A landscape with many valleys, sampled at points; each row gives a point and its height.
A ball rolls from a point to the lowest of its 2 nearest points, and stops where none of them is lower. Distance is the straight distance between rows; heights are no part of it.
(88) height 259: [ 51  -8   9  60 -92  64  11  23  -7  29  11 -24  51 -16  19  -8 -25  70
  71   9  72  84  10   1 -25  -5 -19   5 -12   9  31  34 -13 -20   3  -5
  44  29 -31  -8 -47  33 -32  18  28 -43  32 -72  11]
(464) height 371: [-11 -31 -47   8  22 -45 -16 -21 -16 117  26  49 -68  51  -1  44 -52   9
  44  84 -25 -12 -21  13  58   2  -9 -27 -15   5  54  32   5  -4  -2 -20
  41  35  59  22 -30  38  48 -67   0  45 -11 -17  51]
(103) height 681: [  6  58 -32   5   3  26 -23 -64  -4 -63 -40 -17  54   9 -51   9 -13  67
  40  37 -22   6  52 -18 -17  14   5 -16  15 -24  37   8 -46  -1   1  25
 -15 -14  -8 -74  47 -11 -18   6  55  10  -5  18 -13]
(41) height 601: [-23  16  44  30  19 -23  16 -23  30 -71   9 -34  71  15  11 -40  17 -46
   3 -83  12   9  20 -29 -52 -13  13  20 -16 -45  -9 -14  11   2   3 -30
 -23  -7 -70 -82  54  14 -36  78 -39  54  35   3  -6]
(195) height 339: [ -9 -46 -39   7  33 -37 -37  -9   9  -5 -12  29 -32  11  17   9  19 -20
 -12   7   9 -48  -9  40   9 -38  27  16  13  -2  20 -27   1  21  11  -2
 -17  80  56  -3  15  -4  -9 -41  21  53 -14  19   1]
(270) height 482: [-13  -3  39 -17  -7  46  39  29   9 -39 -13 -53  30 -22 -20 -49  29 -25
 -43 -52   7  24  -7 -18  -4  22  14  10  30 -18 -34  -4  10 -26  19   0
   7 -43 -20 -13  12  22   0  14 -28 -23  -7  14 -15]
(1064) height 135: [  57   -6  -17  -96  -19   73   -7   28  -16  -14    6  -23  -88   14
  -24  -59  -42    7  -11    4  -12   -4  -10   26   46   18  -44  -22
   44   13   19   -3   40   24   35   30   28    8   48   25  -52   10
   -7  -37  -24 -106  -58  -23  -29]
(1115) height 635: [-18  43  29  44  23 -19  14 -51  26 -42  15 -24  75  12  -1  -8  13  -6
  41 -31 -13  11  16 -30 -59  -7   2   0 -17 -31  -1  -1 -24  -5 -23  -2
 -35 -33 -78 -58  56 -15 -24  69  19  47  54  12 -13]
(544) height 456: [ 17 -29  -2  89 -57   5  11   7 -16  34  18 -24  93 -27  22   4  96  27
  -5  26 -27  59 -64  -8 -23 -40  -8  22  27 -27 -44  -1   9 -83  43   6
  10  29  -1  14  -5  -1   2  13  36 -16  64  -3  19]
(881) height 338: [-41 -12   2  22  41 -18  34 -20   0  37   6 -31 -12  23 -13  24  31 -50
 -58  11 -47 -15 -39 -14  -4 -12  22 -19 -16  -2 -15  -7  -5 -35  -3 -24
 -19  16  18  21  -1  26  49 -34 -36  46  39  11  36]
(210) height 449: [ 17  33  -6 -13  22 -35 -25 -27 -26  -7   0  51  -9  21 -19  39 -14  21
  43  48 -15 -30   4 -20  -4   0 -20 -13  20   4  19  13   0  23  -5  35
 -13   2  25  14  12 -20   0 -21  35  -9 -17  50 -22]
(999) height 533: [ 64   6 -57  52 -31 -18   9  -8 -22 -39 -29  66   4  18  -6  64 -89  40
  42  45  55  -8  48 -26  10  46  21 -41 -58  41  64  -2 -40  54 -24   7
 -16 -16 -11 -10 -39  35 -17 -47   9  -2 -50 -18  29]
(725) height 564: [-24  -2  22 -26  -5  -4  16  42  18  28   6  30 -24 -37  15  19 -69 -15
   1 -58  43  11  40  13   1  15 -26  17 -75  30 -24  12   1  54 -56 -23
  30 -48 -48  22 -36 -21 -13  51 -52 -14 -35 -25  26]
(322) height 217: [ 30   0  -3 -24  50 -60  -1  19  35 -17 -28  62 -61   5   5  -4 -42 -26
  14  22  59 -44  26 -23  -4  27  26 -15 -47  42  39 -27 -36  58 -19 -19
 -64 -39 -19  35  27 -27  -1 -28   9  14 -47   8 -26]
(12) height 386: [-80  41  64  -4  55  -8  45   8  11  42  50  -9  -3  17  -3  -9  21 -31
  30 -37 -24  17  12 -16 -18  -9  -1  14 -23  31 -42  34  11  -2 -40 -29
  -5 -27 -53  13  30   5  58  25 -25  53  55  -7   0]
(688) height 393: [  3 -39  21  20 -39  42  54  -3 -24  22  36 -36   3  36   9 -29   9  -8
  35   3  18  37 -48 -14   8 -27  -5 -12  -8   0  10  10  13 -29  15 -12
  21  55  15  -3 -53 100  23 -34 -43 -18  27 -54  13]
(1101) height 392: [ 36 -25 -15  63 -47  33 -20 -25 -10  14   3 -19  78 -13  22   1  57  49
  35  13   3  52 -33  18   0 -41 -18  24  35 -29 -10  10   5 -53  46  17
  18  68  23 -14  -4  30 -16   7  54 -31  29 -14  -2]
(159) height 191: [ 20  13   2 -91   2  55 -24  40  -9 -25 -23  -8 -48  -9 -31 -36 -11  19
 -40 -11  -4 -19   7  23  34  24 -25  -4  40  10   0 -10  24  16  30  23
  22 -14  21  21  -8 -24  -7 -15 -13 -75 -46  14 -33]
(776) height 507: [ 46 -25 -18 -32   4 -27 -63  11 -13  48   8  61 -42  -7  33  -8 -28  25
  28  41  26   4   1  32  22 -15 -38  25   8  30  39  25  31  41  19  17
  26  55  50  61 -36 -32 -34 -23  43 -32 -17   5 -21]
(690) height 254: [-13 -17   7 -64   4  34  83 -12 -15  10  31 -40 -74  52 -13 -37  -5 -62
  -6   6  -7  -5  -4 -25  29  34  19 -23 -25  31  25  -6  11 -15  28 -27
  20 -30  13 -11 -23  70  65 -29 -74 -29  -9 -46  -4]
(289) height 385: [-20 -19  26  23  23 -22  15  27  49 -15 -19 -18  16 -50  11 -25  24 -39
 -60 -31  34  -7   6 -11 -25   7  32  21  -3 -18 -36 -19 -35  -6  -9 -27
 -39 -46 -49   8  51 -31 -21  36  14  30   3  18  -7]
(752) height 441: [ -8  11  -9  21   8 -41 -22 -26  11 -56 -10  19  33 -10  13  15 -30  -5
  17 -37  10 -30  19  10 -49  -9  -3  17 -28 -16  -7 -13  -6  31 -36  12
 -36   7 -31 -45  14 -33 -59  55  20  23 -11  23 -11]
(228) height 412: [  9 -11 -12 -19  45   3 -19 -28  12  21  56 -17 -87   5  38 -66  36 -62
 -52  38 -60 -37 -39  26  37  -4   3 -14  59 -23  41 -29  35 -41  69  -3
   9  36  70  27 -11 -22  34 -65 -13 -25  35  41 -36]
(475) height 239: [ -7   9 -13 -81   3  67 -34  42  -9   4 -43 -13 -54 -14 -40  -5 -15  51
 -54  22 -51 -29  -2  49  57  16  -1 -34  59 -11 -16 -23  19 -15  15  19
  25 -38  29  32   0 -41  31 -32 -22 -48 -52  26  -6]
(481) height 365: [  4 -17   5   0  22 -21 -24  -7  -2  -1  39   6 -28  -9  36 -35  47 -49
 -45  -1 -34 -20 -37  14   6  -6 -18  13  44 -19   5  -7  36 -20  34  13
   0  17  49  46  -3 -23   6 -16  14 -27  27  59 -31]
(108) height 445: [ -6 -17 -28  18  57 -59 -23 -58  -2  19  54   9 -65  27  35 -22  50 -78
 -43  22 -56 -56 -41 -10   8 -23  11   3  24 -22  46 -26  33 -12  51  -8
 -21  62  77  21  -4  -6  28 -64 -13  17  38  46 -18]
(413) height 309: [-29 -30  34  21   5 -16  18  16  25  -3   0 -19  20  -5  26 -24  27 -42
 -20 -36  33  11 -17   0 -26 -22  26  33 -19  -2  -9  -8  -7  -9  -6 -32
 -10  14 -26  -8  13  13  -4  24 -10  39  32  -5   6]
(317) height 409: [ 26 -22 -48  25 -36  30 -14 -12 -13 -47 -48  -4  44  -5 -19  11  -7  46
  -7  10  -1   9   1  13   3 -14  22  -1  19 -19  -6 -13 -12  -9  35  26
  -1  56  38 -38 -14  24 -33 -35  29 -16 -43  12   0]
(613) height 590: [  7 -36 -34  -3  -6 -22  62   7 -18  38  21  36 -64  43  23  34 -71 -48
 -15  18  20 -15  -5 -15  31  39  14 -41 -66  42  44  -7   1  13 -23 -24
  12 -30  14  26 -66  49  34 -43 -67 -12 -24 -27  42]
(942) height 313: [ 18  -5   8  42  -1 -27 -21 -18 -12   5  21  27  21  -2  28  -2  38 -14
   8  30 -11  10 -40 -12 -15 -11 -20  15  25  -4  12  19  21 -19  28  24
   6  32  35  48 -15  -6 -18 -19  34 -41  21  55 -26]
(288) height 381: [-33  26  17  87   9 -53   2 -47  -8   6  36  -9  95  35  10  33  68  -2
  11 -39 -55  23 -44 -23 -51 -48  -9  19 -26 -20 -54  -6  22 -19 -14  -4
 -25  35 -50 -16  27  15  20  45 -10  81  89 -11  33]
(567) height 330: [ 10  13 -25  -9 -37  29 -22  32   0 -43 -56 -13  45 -52 -15  14  13  54
 -58   4 -26   5   9  14  -9   9   6   3  36 -22 -50 -18 -13 -34   4  19
   6 -52  -6 -13  10 -69 -30  21  30 -41 -37  20   2]
(1019) height 252: [-42  28  40  40   3 -27  52   7 -12  37  50  29   4  -1  27  24 -15 -24
  16 -20 -22  15  -9 -51 -28  16 -21 -11 -54  25 -22  34  17  -1 -51  -4
   5 -51 -47  57 -26  -1  21   9 -42 -30  31  17  13]
(445) height 321: [-25 -36 -51  -4  44 -15 -37 -18   1 107  -8  10 -68  33  -7  43 -11   9
  22  72 -36 -16 -26  49  61 -28  15 -30  17 -14  29   7 -22 -26  22 -23
  27  73  78  -4   2  39  53 -73   6  65  -6 -19  45]
(177) height 283: [ -2 -25 -19 -32  48 -45 -17   6  20  -8  -8  46 -77  12  12  -9 -11 -33
  -9  15  17 -59  10  19  -1  -8  25   3 -11  17  27 -28  -4  42  -7 -10
 -24  17  28  17  12 -31  -4 -31   8  26 -31  24 -16]
(929) height 647: [ -5 -35 -10 -34  17  -9  33  16   6  25  33   3 -76  -7  37 -30 -35 -65
 -60  -6  -7 -19 -21   8  17  25  -2 -12 -23  18  15 -14  19  -3  11 -16
  11 -18  31  36 -51  -9   7 -30 -38 -48 -15  17  -8]
(155) height 451: [-37  13  25  80 -18 -16  20 -20 -35  30  48   1  78  18  13  38  57  15
  34  -3 -39  40 -33 -27 -35 -37 -15  19 -22   1 -36  24  24 -28  -7   0
  12  32 -34   7 -14  25  29  21  -9  29  80  -7  25]
(712) height 396: [ -4 -19 -22  21  12 -49 -38 -13  19 -17  -8  43  11  -2  22  21 -16  -8
  26  -4  31 -21   6  27 -26 -31  13  26 -30   5  19  -3 -17  29 -21  -3
 -20  58  10 -21   1 -18 -41  16  33  45  -8   0  -3]
(147) height 480: [ 53  49 -34  28  -9 -22 -21 -21 -32 -52 -21  61   8  11  -2  48 -57  47
  43  59   4 -17  22 -51 -20  31 -20 -45 -21  11  31   7 -24  28 -11  47
 -18 -30  -1  15 -10 -33 -31 -40  38 -47 -40  52 -13]
(800) height 178: [ 35  26  27  26 -89  65  18  27 -34  23  24  -1  17  -8  -2  33 -48  61
  71 -11  55  61  37 -11  -3  23 -23 -11 -17  31  14  53  10  19 -36   3
  69  -8 -45   7 -57  35 -11   3 -21 -36  15 -69  30]
(507) height 523: [-52  -1  47 -30  26  24  56   7  17 -28   8 -53 -11  -1 -22 -49  39 -68
 -52 -73  -5  -8   3 -24   0  11  19  13  -1 -17 -40 -12  11 -13  11 -21
   0 -39 -22 -25  37  27  33  11 -69  15  -7   0  -5]
(497) height 508: [-34 -27 -19  19   3   9 -18 -15   8 -30 -43 -63  48  16 -34  12  59  -2
 -58 -39 -40  -4 -21  31   2 -37  44  16  31 -48 -43 -39  13 -33   5  -6
  -3  63  29 -52  32  41  10  -2 -27  77  10 -22  34]
(489) height 51: [ 16  29   5  28  15  -8 -36   7  27 -63 -16 -27  56 -39  13 -31  60   9
 -54  -1 -31  -1  10  -2 -28   8   5  12  75 -65 -39 -35 -13 -39  28  27
 -31 -57 -23 -18  77 -83 -43  33  69   3  22  62 -25]
(144) height 284: [-17  23  -8 -48 -18  46  -8  45  -6  -7 -50  -6 -11 -36 -39  25  -6  48
 -59  -7 -32 -11  13  12  25  24  -7 -20  29  -7 -51  -9  -3 -16 -18  18
  18 -69   1  21   5 -51  14   1  -9 -50 -50  28  11]
(945) height 262: [  -4  -44  -39  -50   23   20  -15   12   13   83  -13    0 -105   34
  -16   -7  -44   15  -11   70  -35  -26  -16   52   83    1   28  -58
   27   -2   42  -14   -9  -33   25  -35   26   20   63   21  -10   14
   55  -80  -12   36  -29  -27   22]
(864) height 661: [-12  65  10  -6  17  13  -2 -37  21 -58 -25 -41  64  -4 -36 -31  -2  29
  21 -15 -17  13  47 -30 -38  26   0  -6  16 -35   8  -8 -36  -7 -20  14
 -31 -59 -52 -65  62 -43 -23  49  38  13  23  25 -19]
(844) height 589: [ 21  17  -7 -59  38 -13 -41  23  30 -32 -52  19 -37 -26 -19 -16 -45  24
 -10 -14  48 -36  53  20   1  18  10  11 -17  17  13 -35 -29  77 -19 -10
 -46 -27 -24 -14  38 -74 -25  12  25  10 -47   1 -20]
(170) height 140: [  1  28  31   5  35   3 -51  26  15 -49   9  -5   3 -42  18 -29  81 -19
 -67 -21 -34 -25  -9  17   4  16 -26  25  96 -54 -54 -26  23 -15  23  43
 -17 -63  -7  23  74 -80 -21  33  31 -19  11  78 -36]
(439) height 136: [ 10  -4   7 -40  41 -29  22  19  50 -37 -29  19 -44   7  -6 -18 -24 -49
   9 -10  82 -25  38 -20  -9  22  43   4 -53  37  40 -28 -52  53  -9 -46
 -43 -42 -33 -18  33  12   8   4 -19  33 -46 -28 -23]
(549) height 209: [-11  18  42 -31  22   7 -21  29  16 -13   8 -11  -7 -39   9 -34  39 -20
 -46 -39   2 -11   8  17   5   8 -18  26  46 -18 -32  -8  15   2   9  18
  -4 -43 -14  27  36 -49 -11  38  11 -19   4  43 -33]
(470) height 427: [ 26  -8 -48  23 -48  22 -24 -18  15 -21 -36 -36  90 -37   4 -10  21  65
   2  29  -7  39  32  28 -26 -20   5  15  12 -33   1  -7 -30 -54  21  -3
   9   4 -14 -68  18 -45 -41  40  85  -1  24 -23   9]
(126) height 241: [-26  10  55  -7  26   6   3 -21   7 -14  23 -35  24  36  -3 -43  76 -32
  35 -17  30  21  -8 -13   2 -34  28  24  24  -7  11  11   6 -10  27 -18
   1  30  -6 -30  46  50  26  18  -7  71  58 -23 -26]
(502) height 55: [ 15   3  28 -25  32  18  15 -24   6 -30  -3  -9 -17  36 -26 -35  61 -35
  19  34  28  -6  -8 -41  10 -13  29  -5  44   5  48   2 -14  -6  53  -8
 -17  19  29 -12  40  45  34 -45   4  17   5  11 -40]
(292) height 328: [ 39 -33 -25  66 -77  36 -13 -18 -12   9   1   0  64 -13  24  15  -2  60
  60  11  42  56  -9  16 -16 -29 -19  21 -12 -11  24  15  -3 -16  20  11
  39  77   5 -37 -37  45 -43   7  33 -36  12 -41  15]
(701) height 535: [ 14   1   9  -3  12 -45  11  29  33  11  -6  52 -20 -49  24  16 -71 -25
  -3 -39  49  -9  34 -18 -19  23 -21   3 -82  28 -10  -8 -18  65 -51 -11
 -27 -67 -54  43 -15 -48 -39  43 -25 -33 -47   6  -7]
(865) height 616: [-47  13  27 -26 -17  39   5 -10 -40  48  38 -31   6  32 -17  -3  16  39
  68  -6 -25  34 -15  41  41 -18 -17  11  17  14 -19  45  31 -17 -10  10
  46  49  13 -23 -18  64  49   9 -19  31  46 -53  13]
(557) height 439: [ -5   1  32  15   2  16  22  24  36 -55 -30 -43  59 -53   1 -51  16 -10
 -68 -49   8  27  18 -22 -26  30  12  18  22 -35 -42 -12 -17 -21  13  -3
 -10 -72 -47 -25  50 -31 -35  43   7 -15 -12  26 -14]
(406) height 380: [ 16   0 -47  13 -81  48  -2  11   2 -26 -65 -34  73 -49 -23  10  -3  79
 -24  17 -17  34  29  16  -9  10  30  -4  15 -16 -25 -10 -32 -49  -2  -8
  14 -28 -14 -55   3 -35 -12  12  44 -17 -19 -32  26]
(805) height 225: [ -9 -28  19  -7  28 -29  14  16  37 -11  -2  18 -28   1  20 -29   3 -54
  -3 -12  73  -7   6 -15 -18  -6  30  14 -25  22  34 -12 -30  25  -1 -45
 -20  -3 -15   4  12   6  -9  11  -5  38   3 -13 -29]
(555) height 477: [ 16  46 -16   2   9 -28 -36 -32  18 -56  -8   0  29 -32   6  -5 -48  17
  35 -35  -1 -13  49   2 -62  13 -40   3 -40 -22  -7 -11 -19  42 -44  26
 -42 -49 -67 -48  23 -80 -87  82  31 -14  -3  22 -23]
(590) height 668: [  5  45  -1   8  -9  21 -13 -64 -29 -32 -10  -3  46  29 -50  43   0  48
  66  30  -9   6  18 -16   5  -9 -11   0  24  -6  27  24 -11  11  15  39
   7  28  14 -55  18  51   3   0  22   9  -1  11  -9]
(787) height 608: [  8  31  20 -95  49   3 -56  33  21 -16 -32  -2 -51 -44 -16 -31 -13  11
 -26 -59  50 -46  69  37  20   9 -30  36  -1   9 -11 -31   9  81 -18  -1
 -15 -18 -21  -8  45 -80 -29  62  -2   0 -46  -3 -23]
(875) height 505: [ 48  -4 -42  16  -9 -19 -12  16 -17 -31 -43  60 -13  -1  -6  33 -67  45
  10  50  25 -16  33 -15   9  19  16 -35 -30  34  30  -9 -28  37   8  15
 -24 -11  12  28 -21 -18 -20 -63  35 -21 -64  21  -5]
(186) height 188: [ -1  25 -28  79 -11 -28  12 -17   9  -6 -26 -19  88 -25 -14  53  68  17
 -21  41 -64   8 -16 -39 -56 -21  19 -20   3 -37 -54 -19 -44 -70   4  -5
 -45 -36 -37 -23  38 -52  -1  20  54  34  34   8  31]
(458) height 562: [ 38 -29 -47  26 -37   1  41  27 -24  -4 -23  46 -27  23   2  60 -75   4
   5  17  46 -11  22  -8  28  53  26 -39 -53  39  37 -10 -15  34 -33  -1
   8 -25  14  18 -60  54  11 -50 -39 -10 -51 -30  44]
(954) height 155: [  8  13  49 -35  19  28 -16 -20   5  -5  12 -11   4  20  -4 -40  45  -3
  54   8  44  21   0   2  22 -19  -2  20  50   5  40  23   3  -1  39   3
  15  31  11 -16  31  38  14  12  23  16  32 -10 -50]
(319) height 245: [  6  10  36   9 -10   8  31 -15 -19  -5  27   9  15  26   2   1   7 -22
  21  12   4  20 -22 -42 -10  -2 -17  -4  10  14  16  28  16  -6  11  17
  14  -2   0  25 -27  36  13  -8 -11 -32  23  20 -25]
(333) height 405: [-44  -4  -3  28  23 -32  46   5  22  15 -28 -18   5  13 -17  53   1 -44
 -56 -19 -20 -21 -16  -3 -29  -8  33 -15 -41  11 -36 -16 -31 -14 -44 -32
 -31  -2 -20  10   4  19  37  -3 -28  60  -2  -5  51]
(134) height 415: [  6   3 -15 -13   5 -23 -32 -13 -34  66   4  52 -27  28 -20  50 -21  35
  53  73  -5  -8  -5   0  40  -4 -12 -12   8   4  30  36   2   7   3  11
  20  19  38  28  -8  13  29 -39  25  15 -10  11   8]
(931) height 325: [ 19 -33   4 -26 -31  42  65  -3 -19  38  50 -26 -66  50   2 -28 -34 -18
  30  27  10  16 -32 -16  41  21  -4 -38 -15  17  40  16  18 -23  12 -13
  32   4  25   9 -64  91  40 -62 -56 -44   1 -60  13]
(158) height 514: [-27 -25  34  82 -30   0  25  20 -19  39  51 -31  80  -8  45 -30  75  -5
  -8 -27 -22  63 -62  -3 -33 -28 -16  31  -4  -9 -59  15  33 -52  17 -12
  18  34 -32  25 -14  19  15  32  -8   5  83 -15  19]
(784) height 455: [ -2  -6 -45  22 -14  23 -37 -36  -8 -50 -55 -39  61   7 -48  17  41  46
 -11  -2 -38  -3   2  18  13 -25  29   9  46 -46 -20 -23  -6 -28  34  26
  -1  65  45 -70  37  28  -1 -26  21  33 -18   8  10]
(997) height 565: [-42  25  51 -14  20   1  32 -12   5 -67   7 -50  45  31 -29 -41  36 -53
 -15 -86 -10  -3  11 -38 -28   3  19  19  -1 -30 -21 -19  26   9  10 -21
  -1 -10 -39 -75  48  42  15  45 -68  44   9 -11  -1]
(923) height 568: [  19   30   -4  -31   40  -36  -64   16   14  -14  -32   39  -37  -29
    2    4  -15   30   -8   10    4  -56   28   18   -6   -3  -10    1
   13   -5  -12  -20  -10   39  -23   12  -52  -22   -8   32   40 -105
  -26    9   47    0  -33   43  -30]
(936) height 306: [ 46  -7 -22 -27 -71  49  35  10 -30 -54  -7  -4 -21  28 -36  -6 -52   8
  33  -5  46   3  14 -32  32  40   6 -23  -8  27  41   6   1  40   1   7
  24   4  18 -26 -51  89  -1 -39 -55 -56 -65 -51   4]
(69) height 87: [-12  14  16 -38   0  -7  22   5 -21  46  25  33 -40  10   3  27 -44  -1
  17   7   3  -6  10 -12  17  23 -29 -10 -28  32  12  27  26  21 -39   6
  33 -36   3  36 -37   1  18   1 -29 -21  -4   1   5]
(903) height 554: [-47  -7   1 -14 -10  28   6   0  -6   3 -22 -45  16   2 -24  13  37   8
 -39 -27 -34  -7 -14  31  21 -12  22   5  28 -18 -50 -11  12 -34  -6   1
   7  14  19 -17   6  15  30   8  -8  28   5  -5  25]
(132) height 169: [-10 -13   8 -42  40   8  54 -10  13 -11   4 -20 -61  51 -18 -27  29 -75
 -27  17   6 -28 -12 -33   8  11  35 -14  -3  15  28 -17  -8  -6  33 -26
 -13 -16  21  -1  22  46  52 -41 -52  14  -2 -12 -22]
(337) height 395: [-22 -37 -39  47  58 -66 -36 -39   9  29   7  11 -32  22  19  24  50 -55
 -38  17 -39 -46 -35  14  -2 -39  22   9   0 -19  15 -26  -2  -7  15 -12
 -27  91  64  16  13   1  17 -52  -6  61  21  25  20]
(732) height 286: [-20  29  -2  62   7 -33  24 -40   1 -12  -6 -14  68  20 -22  60  37  -3
 -11   0 -42   4 -22 -41 -51 -23  14  -7 -21 -12 -41   0 -24 -28 -24   0
 -36  -4 -30 -22  23   9   9  20   9  52  31  15  28]
(112) height 200: [  31  -38  -33  -83  -12   50   -4   26   -3   34    0  -15 -110   20
  -23  -41  -53   22    0   47  -13  -14  -12   41   80   14    0  -42
   36    3   36  -10   11   -4   29   -6   18   17   65   14  -34   19
   23  -73  -24  -42  -50  -39   -4]
(634) height 516: [ 20  -2  -4  26 -26 -42 -54  13  21  27   0  34  40 -51  42   5  36  32
   1  24   2   8 -10  20 -28 -15 -14  34  17  -2 -16  10  -1 -16  -4   3
  -7  -1  -7  35  15 -82 -35  54  76 -14  22  16 -10]
(342) height 335: [-71  23  51  19  46  -2  23  -2   6  14  16 -49  31  33  -6 -12  63 -27
   8 -41 -15  14  -8   0 -13 -33  27  19   1   5 -34  11  -4 -21 -19 -26
 -11  23 -36 -25  51  33  52  19 -13 103  67 -35  16]
(373) height 75: [-11  13   6  47  -9  -5   2   6  13 -20 -12 -30  72 -41  -3  10  68   6
 -51 -11 -44  12 -13 -13 -32  -7  18  10  34 -40 -73 -11 -14 -54   6   4
 -29 -52 -31 -16  54 -52 -10  42  40  24  34  28  15]
(161) height 592: [-13  -1  24 -66   5   4 -27  36  13  17  -8   6 -22 -46  12  -8 -20  -3
 -24 -50  23  -5  30  38  13   7 -32  34 -20  15 -32   0  14  42 -32   0
  20 -21 -19  10  -8 -47 -26  64 -15 -10 -25  -8  -8]
(457) height 242: [ 29 -44 -21 -35 -40  42   6  -2 -20 -15  10 -10 -31  24 -13 -24 -31   6
  30   5  27   0 -20  16  37  -7 -10 -10  19   9  27   9  11  17  19   4
  23  60  48 -12 -51  70 -11 -39 -22 -39 -39 -46 -10]
(912) height 646: [-20  20   2  20 -21  12 -12 -48 -48  25  23   8  36  29 -24  63   9  51
  75  20 -20  18  -5   8  18 -24 -15   9  11   1   0  43  16   6 -11  25
  38  45   6 -33  -7  54  23   8   9  19  25 -22  18]
(1077) height 547: [  11   35    7   -6   15  -56  -83   14   14    8   -1   37   -6  -57
   28    0   26    9   -8   -2  -23  -36   -4   15  -18    3  -36   20
   32  -13  -36   -4    8   19  -27   27  -40  -36  -19   49   42 -116
  -45   49   61  -22    7   48  -29]
(880) height 443: [-33  -4  -9  30  32 -42  17  12  35   6 -31   8 -11 -24  -3  37  12 -34
 -59  -7 -24 -38  -8 -12 -29   9  27 -20 -16  -9 -38 -24 -38 -13 -38 -14
 -58 -38 -17  27  30 -33   7   0  10  29 -13  33  19]
(1042) height 586: [-29 -16   8 -42 -27  45   5   9 -17  37  14 -35 -13   2  -2 -14  11  18
   4 -19 -25  16 -22  46  41 -10  -8   1  25   1 -26  16  25 -32 -13   9
  32  25  29  -1 -29  23  21   4 -17  -4  12 -23  10]
(998) height 440: [ 30 -22 -19 -15 -16  -1 -29   4   1 -24 -14  38   9  -6  16  -3 -53  21
  26  -2  56   8  21  25 -11 -10   0  24 -28  20  33   3  -7  52   7   1
  10  38   7 -18 -30   1 -54  11  16  -3 -21 -18 -15]
(632) height 174: [-37  11  -1 -15  27 -20  35  11  -3  44   0  17 -41  12 -11  41 -30 -15
 -26  15 -35 -23   4  -9  19  20   2 -31 -25  18 -17   6  -8 -12 -44  -5
  -7 -58   1  40 -10  -2  56 -17 -24   9  -9  22  32]
(47) height 534: [ 52  -6  -2   6 -26 -29 -59  28  -2  50   0  45  10 -41  39   1  -2  36
  21  43  24  28 -16  11 -10 -17 -35  27  14  24  20  26  17   5  14   8
  10  19  18  73 -25 -57 -34  19  63 -50  10   7 -20]
(77) height 168: [ 18  -4   5 -58 -62  65   3   3 -42   6  35 -31 -42  14  -7 -29 -33   9
  39 -30 -14   8  -9  32  37   4 -54  -8  23   0   7  30  51  17  -2  28
  54  42  39 -10 -73  52 -11   7 -45 -66 -11 -46   2]
(949) height 170: [-17  20  47  -4 -13  14  47   5 -22  -6  39  21 -10  15   3  12 -29 -31
  29 -26  21  14  12 -41 -15  22 -25  -3 -36  30   9  29  26  29 -18   1
  27 -35 -40  15 -31  28   5  17 -54 -33   9  -5 -13]
(1102) height 93: [ 25  32  45 -48 -60  67   8  29 -39  16  33 -10 -13   3  -8  -8 -32  25
  50 -30  20  37  18   3  18  12 -55  -4   7  21   2  54  45  25 -11  27
  70   1 -18  16 -65  38 -13  27 -36 -61  12 -44  -1]
(1088) height 476: [ 25 -27  -5  16 -38   8 -29  19  14 -24 -17 -16  55 -45  31 -24  18  25
 -26 -14  27  26  -4  33 -21 -10   2  37  17  -9 -18  -2   3 -24  13   6
   7  16 -11 -12  -3 -38 -53  42  53 -14  14   5  -7]
(758) height 255: [-53  14  -6   6  47 -14  69  -3  -3  62  21 -23 -55  26 -13  30 -32 -57
 -59  13 -70 -15  -9 -17  13  27  20 -56 -45  23 -11  -1  -6 -43 -20 -28
 -15 -44  -2  33 -16  27  85 -41 -55  28  19   1  53]
(1117) height 323: [-50  31  64  34  26 -29  29  16   8  50  50  12  22 -16  24 -11  30 -16
  18 -16 -24  30 -10 -38 -29   2 -16  16 -15  17 -38  42   8 -12 -32  -8
 -14 -48 -53  51  23 -23  27  33  -1   1  54  17 -12]
(482) height 619: [ -7 -46 -30 -15  21 -33  20  20  11  91  21  20 -75   8  35 -14 -60 -37
 -23  37   3  -3 -30  11  37  18  20 -26 -37  29  43  -3   3 -13  -8 -42
  15  -8  38  46 -53   8  36 -52 -33   7   0 -17  27]
(36) height 506: [ 20  28 -10  12   4 -22   3   3  19 -47 -19  24  12 -54  13  11 -68  -1
  -1 -49  31 -11  46 -21 -45  36 -30   4 -68  -3 -21 -18 -35  54 -40  17
 -36 -66 -62 -11  -2 -65 -79  60  -4 -42 -50  24 -15]
(572) height 478: [ 35 -42 -22 -21 -22  -5 -35   4 -22  27  27  62 -42  14  28  15 -55  17
  64  15  51   6   2  30  19 -16 -34  20 -18  38  56  25  30  62  11  12
  44  69  33  14 -64  22 -48 -11  -3 -21 -24 -37  -4]
(647) height 359: [ 50 -18 -51  24 -51  34  11   2 -25 -61 -46   5  21   8 -26  16 -53  37
  14  19  38   7  19 -12  16  22  30 -24 -16  19  34  -9 -22  29  14  15
   3  26  25 -23 -41  57 -22 -60   0 -36 -60 -15   7]

For each start below, name the point where the ball stops.
(41): (439)
(161): (712)
(1042): (1102)
(613): (1064)
(158): (489)
(1088): (1064)

Call two points neighbours if one is among the 2 nearest of the other. Go from one point of each pair to the other, from neighbour to neighbour, staying as low as possible. Name the highest point that can't be avoided.
(502), (439): (880)
(1102), (502): (688)
(502), (69): (12)
(1064), (712): (47)
